Each row is a point on a landscape with many peaks, with its height.
From any point a climber takes the steepest step (rise divided by distance) to one of its 2 nearest points. It stops when none of these is higher. Distance is the straight distance between rows; heights are no part of it.
(475): [ 52 124  61  57 125 102  98 162  78  65  95  99  56 117 109  71  93 112
 105  84 134 110 136  87  80 140]  height 186
(271): [123  68 131 105 105 146  99  80  79 129 116 112 113 139 102  77 105  87
  76 102 107 110  88 114 108  59]  height 400
(493): [ 66  94 105  84  43  99  67 106 136  76  81 101 128 113  76 131 100  83
  93  99 123 119 105 119 106 129]  height 277
(1061): [ 82 132 107  94  99  53  80 123 123  76  50 114  83  83 107 111 113  92
 122  89 115  69 140 108 123 125]  height 305
(174): [ 51 106 102  83  82  91  77 121 142  65  63  93 105  99  98 132 108  81
  97  94 123 105 101 123 105 141]  height 303
(462): [ 98 118  64  86 118  68  53 108 120 110  67 123 104 121 102  76 123 110
 134 126 115  83 159  85 102  92]  height 421
(1022): [ 92 103 100  78  90 147  66 158  79  65  91  90  83 134  81  75  84 100
  80  66 106 126 142 131  95 108]  height 130
(553): [ 85 133  91  74  83  44 103  77 174  71  93  98 121 100 103 122  76 102
 110 100 111  73  91  92 121 148]  height 365
(562): [ 90 117  63  79 120  62  79 103 123 119  57 114 137 134 112  83 135  98
 122 120 108  70 118  92 109  88]  height 454
(607): [135 107 112 120 138 123 117 143  44 109 157 106  67 135 126  34 106 121
  62 116 138 127  82  92  74  84]  height 160
(905): [112  74 146 122 143 143 122 115  72  95 127  91  70  90 131  79 107  95
  77  88  98 123  66 114 105  80]  height 362
(738): [116  90 100 105  59  93 126  77  73 139 128 114  97  77  73 117 103 104
 126 106 109 109 121  62 103 114]  height 180
(714): [133  86 121 137 109 100 133 115  52 131 124 116  70  74 117  85 124  98
  93 102 106  97 101  85 110  81]  height 296
(182): [ 96  77 120  95  77 114 141 149  73 102  92  70  88  85 102 111 124  93
  91  80 115 114  85 114 112 131]  height 381
(1071): [ 68 119  70  87 157  87  69 132 118  79  56  85  88  99 129  82 127 106
 124 113  84  91 116 110  93  88]  height 258
(144): [ 56 109  70  68 153 120  77 139 111  60  68  73  73 118 118  77 105 108
 116  98  95 112 113 116  79  99]  height 236
(1068): [ 81  98 120 113  92 135  57  64 122  61 109  99 107  80  80 125  71  96
  87  96  70 126  96 127  88  84]  height 410
(310): [133  97  97 149 121 104  95 104  61 133 128 130  59  88 119  71 110 113
  94 122  95  90 118  77  86  75]  height 339
(818): [ 91 123 119 113  87  67 102  96 107  74  92  98  90  44  91 134  94 105
 107  85  80  95 103 102 113 121]  height 295
(423): [ 75  84  81  96 123  96 162 137  87  85  94  54  55  67 123 113 104 103
 113 105  99 107  64  97  76 133]  height 93
(981): [ 90 103  68  95 143  88  83  92 100 124  77  89 132 132 115  75 121 116
 107 142  77  75  66  85  79  76]  height 332
(214): [ 89 112 123 115  53  97  49 144  89  93  79 107  89  84  70 128  97  88
 106  71 118 110 145 111 124 128]  height 304
(693): [104  81 119 119 147 118 122  89  81 105 108  95  90  99 130  85 108  95
  84 108  79  95  48 111  93  69]  height 375
(498): [ 85 116  87  71 111 117  95 165  59  69  98  92  63 124  95  66  86 109
  91  73 113 118 136 106  86 116]  height 153
(808): [100 119  93 112 108  95  99 166  56  96  82  96  43  86 107  88 103 104
 111  67 110  97 137  96 101 110]  height 270
(641): [104 116 110 110  87  90  90  39 127  79 121 113  99  59  78 122  60 113
 120 109  75 109 117  77  93 105]  height 469
(960): [113  78  98 131 127 108 153 107  73 123 143  85  66  88 139  84 116 112
  96 136 114 110  45  74  67 100]  height 202
(828): [118 117  95 120 114 102  98 159  35 100 111  99  42  99 109  63  99 115
  94  87 110 103 133  90  90  86]  height 231
(975): [102  93  74  89  88  73 127 134  90 129  64 105  96 122 114  93 145  93
 107 107 131  81 114  97 106 104]  height 74
(308): [130 131 125 122  78  83  73  63 129  95 133 132 129  69  83 128  79 100
  77  74  72  83 119 109 137  86]  height 470
(819): [ 38 112  59  56 144 116  83 142 120  60  80  88  73 113 120  79 102 110
 120  97 135 106 132 100  80 129]  height 215
(983): [ 85  97 113 105  66 119  86 104  92  89 106  96  88  79  75 128  85 102
 108  91  98 126 118 102  94 119]  height 244
(412): [107 124  90  93 100  81  79  32 146  75  98 114 119 101  88 104  66 113
 122 115  76  94 114  85  88  94]  height 431
(1006): [125  84 110 135 119  87 150  91  72 126 135 110  79  69 129  94 127 102
  92 125  93  93  63  78  97  90]  height 250
(1009): [118 111  83 101  83  41 129 115  99 121  70 118 107  93 113 104 137  95
 108  97 112  67 113  94 117 107]  height 44
(924): [101  58 136  99 105 156 118  79  87 113 126  87 116 123 102  92  96  88
  77 100 100 128  50 117  99  83]  height 433
(203): [ 95  85 106  99 129 128 100  92  94  91  88  85  97 114 115  87 103  97
  96 100  84 102  76 119  84  73]  height 401
(156): [150 126  79 123 125  66  87  45 115 114 113 139 131 105 110  85  92 113
  95 106  68  66 112  78 113  62]  height 261
(938): [147 114  85 125  98  62  93  48 105 109 105 144 110  84  95  95  93 116
 110 115  83  80 133  67 105  81]  height 242
(67): [137  98 124 116 117  94 109  58 107 132 135 143 129 100 110 103 102  86
  67  79  71  76  79 110 142  64]  height 373
(300): [ 90  82  75  85 117 109 115  96  97 114  80  77 112 130 114  86 111  96
 105 122  99  94  62  97  74  86]  height 367
(734): [ 80 134  75  95 139  46  74 125 125  81  53 110  85  88 127  87 130 106
 128 110 106  70 129  96 109 110]  height 280
(848): [ 91 105 122 112  48  94  88 121  83 103 102  96 104  67  72 138 108  95
 106  80 110 113 118 101 125 130]  height 273
(597): [122  68 130 107  58 143 101  93  75 133 136 107 111 109  69 102  99  93
  80  93 114 126 122 104 116  91]  height 262
(216): [ 81 131  81  79 119  50  84  65 157  61  73 111 102  98 110  97  89 111
 135 122  98  76 118  80  95 127]  height 448
(440): [ 93 115  90  79 109  98  54  56 139  86  77 108 120 124  83  95  81 106
 122 116  87  98 124 105  86  78]  height 399
(593): [127 106  99 116 113  70 126  72 103 104 108 116 108  75 118 104 104 102
  90  96  72  76  81  94 110  80]  height 2
(399): [100  98 128 125  97 138  42  77 101  80 110 113  92  73  73 114  67  94
  84  88  76 119 132 122 100  81]  height 435
(377): [118 130 116 118  68  90  87  72 149  91 158 105 151  63  94 135  85 102
  68  68  72  91  75 108 138 103]  height 546
(622): [130 101  98 106  65  78 109  50 104 124 123 129 116  79  75 117  88 104
 114 105  94 100 130  67 107 101]  height 214
(167): [139 112 104  99  79  75 127  64 119 129 131 121 152  99 106 112  97  96
  79  73  83  69  82  96 134  84]  height 315
(970): [113  98  85 107 123  73 146  74 110 105 114  92 116  77 124 108  98 102
  94 110  74  76  41  94  92  94]  height 19
(1013): [126  64 136 101  71 131 125  73  80 142 150 113 122 101  80 111 120  83
  78 108 111 121  87 100 129  89]  height 292
(294): [ 84 123  67  99 130  65  78  81 133  67  76 105  74  84 110  92  91 123
 141 129  86  96 123  72  76 114]  height 492
(185): [118  76 145 113  98 147 118 126  60 103 135  91  75  96 100  85 104  94
  78  81 109 130  96 110 115  96]  height 397
(339): [ 94  66 102  78  94 112 148  85 100 136  96  71 143 137  94 104 100  84
  90 113 113  93  28 104  91  99]  height 515
(413): [ 68  81  98  97  33 113  64 103 136  72 103  84 147 106  67 138  95  79
  75 103 114 140  71 117 100 119]  height 255
(999): [100 110  77  74 100  66 111  92 118 122  63 102 145 135 109 101 122  89
 102 103 105  61  85 103 113  93]  height 506
(862): [104  72  95  69  78 135 126 130  82 116  97  80 107 159  99  79 110  91
  90  97 134 118  95 111  91 105]  height 134
(166): [ 90 144  72  72 118  36  93  69 177  74  80  99 135 123 120  93  79 114
 120 105 103  58 102  73 120 131]  height 407
(953): [114  66 134 105  93 130 148 118  71 113 121  74  97  94 107  98 122  90
  84  93 113 119  64 110 109 104]  height 444
(496): [ 90  78 104  80  57 113 115  68 124 114 112  86 160 123  76 131  93  89
  77 105  99 108  53 117  98 104]  height 221
(464): [ 98  90 114 105 104 136  92 119  86  80  86  88  85 107 101  94 100  98
  90  78  90 115 111 129  93  86]  height 430
(287): [112 104 105  86  61  87 116  73 124 117 109 100 162 112  89 125  96  92
  79  84  92  85  71 117 122  96]  height 260
(11): [ 66 114  96  81 122  79  95 120 134  68  48  87 106  96 111 116 110  87
 105  92  95  80  88 127 107 115]  height 331
(183): [ 84 114  92  86  91 105  49 117 109  90  70 111  74 114  78  96  87 100
 119  88 119 107 161 110 101 104]  height 350
(1030): [ 79 114  96  86 129  89  97  88 126  72  66  76 116  94 112 115  94  96
  97  93  70  81  65 126  96  94]  height 357
(866): [ 87 106 114 107 110 112  84  82 116  66  89  94 100  72  99 122  88  99
  91  88  65 100  85 130  94  88]  height 385
(225): [ 84  81  71  66  87 104 130 143  94 122  76  92  99 147 111  88 130  88
 106 102 147  97 108 102  93 117]  height 105
(922): [ 80 124 125 117  72  89  58  67 114  72 113 104  83  57  64 133  52 111
 139 108  86 118 125  74  94 130]  height 498
(850): [ 83  93  99  90  34  92  91  72 139  95 130  85 157  92  65 141  94  92
  82 106 105 122  66 107 109 123]  height 226
(804): [104 101  88  82  88 108  62  83 116 106  77 115  99 124  75  90  94 100
 120 107 110 104 153 104  91  83]  height 371
(85): [105 100  94  94  61 111  96 103  67 127 124 110  79  99  66 109  73 105
 131  89 119 120 145  68  90 113]  height 198
(936): [ 74 118 109  91  83  91  63 140 110  82  56 110  82 101  90 110 109  87
 115  78 129  94 150 118 120 127]  height 328
(47): [132 122  68 122 131  64  72  74 101 130  92 126 139 122 120  72 124 125
  99 132  70  60  99  85 100  62]  height 285
(871): [119  85 102  92  67 130 106 118  63 125 120 105  84 119  78  82  92 102
 101  89 124 120 140  91  97  91]  height 230
(756): [ 95  80  92 109 120 111 163 130  66  99 131  62  47  72 126  92 103 113
 103 116 103 117  60  77  70 114]  height 148
(549): [ 94 101 102  98  93  92 122 162  75  97  67  89  67  92 112 100 126  94
 101  73 117  95 118 109 110 117]  height 316
(664): [ 99  58 134  94 117 140 140  94  85 123 104  63 126 138 106  89  99  85
  78 107 115 109  16 109  93  91]  height 466
(113): [102  87  78  80  95  73 149  93 104 135  82  83 146 131 105 105 114  87
  93 109 111  68  42 100 104 102]  height 597
(37): [118  87 127 124 120 131  69  64  93 106 130 135  79  69  86 109  76  85
  86  95  69 113 122 107 117  73]  height 405
(1018): [ 64  70  89  70  93 133 121 115 118  94  74  59 124 133  94 118  96  80
  91 102 114 112  52 126  84 128]  height 177
(947): [ 99 119  92 115 110 111  79 110  70  95 107 106  44  73  89  97  66 116
 134  88  92 112 144  76  79 100]  height 605
(459): [ 77  78 115 104  74 148  96  96  99  78 123  77  93  81  81 124  84 100
  90  94  89 140  86 110  86 114]  height 222
(8): [126 124  91 118 102  36 135 105  96 101  84 111 101  62 123 109 123 105
 103  93  86  64  97  89 117 103]  height 20
(9): [104 116  73 115 119  88  77  89  98  90  87 112  63  82 102  88  90 119
 135 115  89 100 137  75  74  94]  height 542
(340): [ 87 125 103  90  74  57 106  88 139  78  88  96 108  76  93 132  93 101
 110  95  96  90  97  99 109 134]  height 329
(864): [138  73 105 116  96 113 111  73  74 148 125 126 109 130 102  70 117  97
  90 123 114  99  98  88 101  56]  height 366
(694): [135  66 124 110  86 111 145  80  74 154 136 116 114 118 105  87 128  88
  86 115 125 106  72  90 116  75]  height 330
(540): [125 104 107 119 115 119 111 138  37 109 148 109  51 110 110  51  89 118
  82 101 118 117 115  77  84  84]  height 194
(982): [ 96  76  86 106 123  85 166 103  94 100 102  63  87  69 119 113 106  96
  98 120  93  92  40  97  84 112]  height 49
(100): [122  93 104 125 124 109  92  73  86 112 116 127  80  82 103  88  97  99
  99 110  78  97 119  92  94  68]  height 372
(656): [ 68  64 106  86  88 151 114 112 107  75 105  50 104 106  95 116  85  95
  83  98  96 134  53 123  77 125]  height 200
(1051): [101  93 122 113  86 155  52 115  80  78 102  99  83  97  74 100  75  96
  81  73  91 128 136 130  97  89]  height 462
(707): [125 107 128 116 102 104  74  66 116 106 115 133 136  94  94 112  90  90
  68  74  69  83 101 130 134  63]  height 419
(521): [103 120  57 110 144  64  61 100 112 124  77 110 138 127 122  74 135 133
 115 153  70  72 105  82  86  80]  height 306
(690): [ 86 132 110 116  95  94  58  90  90  83 101 106  52  65  76 114  45 111
 154  96  95 111 148  73  85 122]  height 543
(235): [ 80  67  94  62 105 151 121 125  97 106  83  59 115 163 100  80  97  91
  89 101 120 115  56 116  82 105]  height 156

Two climbers start at each pair of points below. Name the first point that both come to, or write -.
(819) and (225) | (936)
(496) and (850) | -
(848) and (871) | -
(622) and (593) | (1051)
(340) and (8) | (947)

For each start below, name the point where the climber stops.
(85) | (113)
(738) | (1051)
(498) | (947)
(1009) | (947)
(983) | (947)
